Points, in no order, along strands that fork and pass close to each other.
(in the rows, 128 means zero)
Points whose rows are less than 54.6 apart are linked; no others are.
q_160: [122  86 135 137 126  90 112 112 169  74 147 145 132 103]
q_52: [157 144  97 135  98 148 157 150 154 173 169 158 182 122]
q_697: [130 155 143  88 126 158  95 131  61 144 114  77  61 123]
q_35: [108  82 147 142 125  86 109 116 155  73 135 151 113 106]
q_892: [ 97 143 148  94 137 138 137  82 128 124 105 134  81 120]
q_173: [129 152 125 108 127 147 105 151  58 179  99  71 101 136]
q_385: [160 134  96 124 111 157 160 166 113 165 136 157 187 140]
q_60: [174 119 108 155 163 123 136 128 176  79 174 121 170 133]
q_656: [157 160 100 117 116 184 152 164 107 171 107 155 183 137]
q_252: [150 156 132 124  77 140 152 160 128 158 140 149 137  97]
q_423: [160 120 108 158 116 128 145 162 146 154 168 138 182 143]
q_389: [142 155 146 119  85 157 143 168 107 162 118 147 128  81]
q_674: [ 83  94 155 143 150  97 108 103 147 100 108 146  82 128]
q_537: [136 177 119 110 116 192 133 132 106 184  93 128 178 121]
q_245: [122 150 128 109 120 145 120 145  63 180 107  74 122 124]
q_421: [ 98  88 155 147 130  90 110 118 140  76 126 153  94 113]
q_950: [ 69 116 145 123 127  74 104  75 124  97 126 103  54 146]
q_331: [148 168 114 113 114 195 140 158  98 178  98 149 175 119]
q_522: [100 132 131  72 122 117 128  89  94 121 119  97  70 119]
q_499: [ 77 117 146 111 129  91 117  75 139 121 113 116  71 135]
q_128: [140  89 126 133 140 103 121 110 176  78 151 144 147 109]
q_476: [132 139 155 115 110 142 149 128 129  98 151 160 107 118]
q_284: [174 108 104 181 156 123 135 171 147 120 159 119 187 164]
q_186: [ 91 116 146 103 143 126 134  92 134 122 104 152  83 122]
q_145: [ 77 112 149 153 158  84  89  66 147  73 118 109  72 148]
q_678: [130  96 126 164 137  63 112 121 180  44 131 128 125 115]
q_380: [163 103  88 154 152 144 139 171 134 166 138 143 213 177]
q_296: [ 84 130 138  86 122 101 126  74 118 121 116 106  72 119]
q_837: [ 76 105 148 135 144  73  95  73 134  84 131  92  75 154]
q_976: [155 123  89 141 152 160 144 154 134 175 118 144 218 191]
q_301: [123 160 126 112 108 150 141 126  94 181 104  89 166 127]
q_607: [169  99  87 174 150 126 138 174 145 147 159 126 214 160]
q_201: [118  86 139 165 157  73 108 128 155  44 114 129 112 127]
q_469: [152 159 124 129  80 141 153 149 153 170 152 156 146 101]
q_750: [110 152 152 103 131 155 140 113 117 119 103 153  78 114]
q_693: [104  94 146 168 172  81 100 111 156  53  94 125  96 140]
q_995: [158 106 123 138 151 126 131 124 160  81 168 138 154 128]
q_912: [175 129 108 172 155 128 133 144 178 100 178 121 175 144]
q_424: [130 157 135 100 131 153  96 140  64 159 102  72  78 136]
q_119: [ 86 103 153 164 164  88  93  95 151  69 103 130  84 142]
q_220: [169 129 107 179 144 124 133 153 172 122 182 120 185 143]
q_796: [154 154 109 140  90 141 149 144 169 175 164 163 152 109]
q_77: [107 118 129  61 131 114 112 100  78 123 102  95  50 122]
q_409: [158 116 101 138 117 142 159 170 125 164 141 153 183 152]
q_761: [131 169 117 110 113 167 144 126 103 186 100 108 183 131]
q_587: [134 164 160 124  89 155 136 166 108 150 116 147 102  83]
q_524: [122 157 126 109 107 150 128 133  75 184 112  81 150 119]
q_63: [ 90  98 152 120 144 110 124 100 141 115 106 154  86 124]
q_971: [121 135 152 111 122 145 147 127 117 105 130 166  92 116]
q_344: [157 130  99 151 110 138 147 151 157 167 175 149 185 133]
q_959: [119 142 134  69 133 145 107 108  64 121 108  88  58 117]

A fork is a point with three links. Follow the links from the first point to the second and name the forks in between, in order.
q_693; q_950 | q_119
q_35; q_63 | q_674
q_499; q_63 | q_119 q_674
q_750; q_201 | q_674 q_119

A fork is a point with three links, a tip a point with one. Leave the first point through the second and follow the links. Name the first fork or tip that comes.
q_476; q_971 | q_674
q_678; q_201 | q_119
q_912; q_220 | q_976
q_469; q_252 | q_587
q_119; q_693 | q_678

Name the points in between on the shortest way along the links from the first point to the second, in order.
q_678; q_950 | q_201 q_693 q_119 q_145 q_837
q_35; q_912 | q_160 q_128 q_995 q_60
q_656; q_173 | q_331 q_537 q_761 q_301 q_524 q_245
q_344; q_587 | q_52 q_796 q_469 q_252 q_389
q_750; q_63 | q_892 q_186
q_380; q_912 | q_607 q_284 q_220
